Each row is a point on a landscape with many valleys, with its height.
From any point a ball rolls to the lowest of the 6 points nearest to it. It stops when none of these is lower. Distance is the straight distance between rows; heights are no part of it.
lam height 1.29: [124  81 113 104  90 103  62  93  84 106  89 104 108 118  96]
nili height 5.51: [ 77 104  99 122 119 107 106 136  81  79 104  61 156  77 171]
Siguk height 5.20: [ 78 130 100 112 108 109 140  77 101  93 122 112  47  77  65]
kuliv height 4.56: [131  80  87  96 107  70  82 116 126  84 111 158  84 108 110]
miveb height 3.96: [118  82 102 113  83  98  89  93  99 102 109 128  79 102  94]
Tav height 3.93: [124  86  93  98 107  75  94 106 126  89 111 158  72 103 104]
ritu height 0.70: [106 132  90  60 139  86 114  89 154  78  95 156  63 105  82]
bomi height 4.91: [ 67 100  93  92 110 112 114 114 101 102  95  46 146  99 129]
dufo height 1.32: [138  75 107 100  81  95  61 103  97  97 100 141  98 113 104]
Morev height 5.93: [ 89 127 102 104 118 107 127  73 109  89 126 126  46  85  74]
guk height 6.19: [ 90 127 101  99 123 100 124  73 122  91 125 140  49  89  84]
Sev height 5.80: [102 104 104 115 124  78  89 117  65  92  76  56 142 108 157]
fibo height 2.38: [ 88  92  98  98  82 109 108 100  93 113  88  68 110 106  83]
Pega height 3.10: [112 109  89  89 126  75 107  94 143  83 113 158  63  99  96]
luk height 3.13: [ 86  96  98  93  99 103 103 104  93 109  84  53 128 115 105]
kar height 0.67: [148  84 121 100 104  91  39  97  82 101  89 113 118 122 115]
zeki height 5.21: [101 107  98 106 107  92 115  81 118 100 120 142  57  91  86]
kuru height 5.48: [ 65 109  95 106 124 113 108 125  94  88 110  57 154  84 156]
Seto height 2.09: [142  80 119 101  92  95  49  99  88 100  91 120 114 119 110]
minaf height 4.64: [ 59 110  87  88 111 117 121 115 112 104 105  55 152  87 127]
fovov height 3.03: [ 64 118  84  87  76 125 146 109 108 112  96  63 112  74  76]
les height 4.02: [100  84 104 103  83 103  95  96  90 115  90  86 101 108  84]
sufu height 5.49: [ 86 112  99 117 101 104 132  84 100 103 117 115  55  80  72]
finu height 2.50: [131  96 122 107 114  84  50  96  68 100  78  85 130 122 117]
Soz height 3.50: [ 63 127  82  92  75 123 155 110 102 105 101  65  89  68  63]
niva height 2.82: [104  87 112 100 101  96  77  95  77 108  81  69 122 122 107]
nuza height 1.51: [103 100 110 105 122  81  78 106  70  95  75  55 135 118 129]
Vilo height 0.87: [129  82 114 101  94  98  59  92  81 105  88 104 113 117 102]
Diru height 0.55: [131  77 107 104  85  98  67  99  92 102 100 127  97 113  98]
puna height 5.30: [111  92  97 111  94  89  99  96 112  99 119 143  66  96  93]
kitik height 6.11: [ 55 124  80  78  84 134 148 111 124 112 103  58 128  69  91]
nin height 2.96: [ 74 110  92 100  80 116 142 106 104 112  96  71  91  80  65]
mel height 5.45: [113  82 104 107  82 101  84  97  87 112  96 102  98 108  86]
vuge height 3.87: [ 75 122  91 110  87 112 145  96  94 101 107  86  69  71  62]
zope height 3.39: [165  80 121  93  93  89  38 116  93  82  89 142 116 121 122]
diluf height 1.28: [123  77 102 105  87  95  76 103 102 101 110 135  87 107  99]
gelun height 3.95: [109 108  95  97 119  86 112  90 131  89 118 156  61  97  96]
tupu height 5.86: [ 94 108  98 109 104 101 120  84 107 100 121 133  54  90  83]
mepog height 3.51: [116  77 104 108  83 100  81  93  93 110 102 116  91 106  88]
veliv height 4.95: [ 69 104  95  99 116 105 106 114  99  93  97  50 150  97 143]
rogob height 4.94: [ 97 123 100  87 123  92 118  76 130  85 118 151  52  94  90]
Mipig height 3.46: [ 95  95 100 107  79 111 109  92  91 115  97  88  90 100  77]
Lela height 1.59: [125  89 118 104 103  90  58  95  74 106  78  88 123 125 108]
fis height 2.30: [ 69 111  87  88  80 118 136 108 106 115  91  59 113  86  83]
pibak height 1.52: [ 99 132  96  68 135  90 119  77 146  80 108 152  55 101  88]
mogov height 2.34: [111  84 109  98  89 103  71  96  83 109  87  89 116 117  94]
muv height 0.80: [ 71 101  90  87  95 113 121 109 103 112  89  53 127  99  99]
kilad height 3.30: [ 88 102  93 108  80 108 126  96  95 111 100  87  82  89  65]
Mafis height 2.86: [ 62 111  85  83  88 123 133 110 114 113 100  52 133  90  94]
Nuzon height 6.84: [100  99  98 117  93  98 114  89 102 104 117 123  65  92  80]
vule height 1.02: [151  78 109  96  89  91  49 115 100  90  96 145 104 116 117]
rel height 1.35: [106  88 100 114  82 104 100  94  95 109 108 120  75 100  82]
Soke height 3.92: [ 96  90 105  98  94 101  89  97  83 113  84  71 122 116  97]
pama height 4.35: [ 82 103  98 100 117  95  98 111  83  98  86  50 140 111 133]
sif height 5.87: [ 92 111 100 117 121  85  99 135  73  84  91  59 152  93 173]

Write out the way that a ball takes from each point below.
Tav | diluf > Diru
nili | pama > nuza
zeki | gelun > Pega > ritu
Soke | mogov > Vilo > Diru
Morev | rogob > pibak > ritu
sufu | vuge > nin > fis > muv
Soz | fis > muv
les | mogov > Vilo > Diru
kuru | pama > nuza
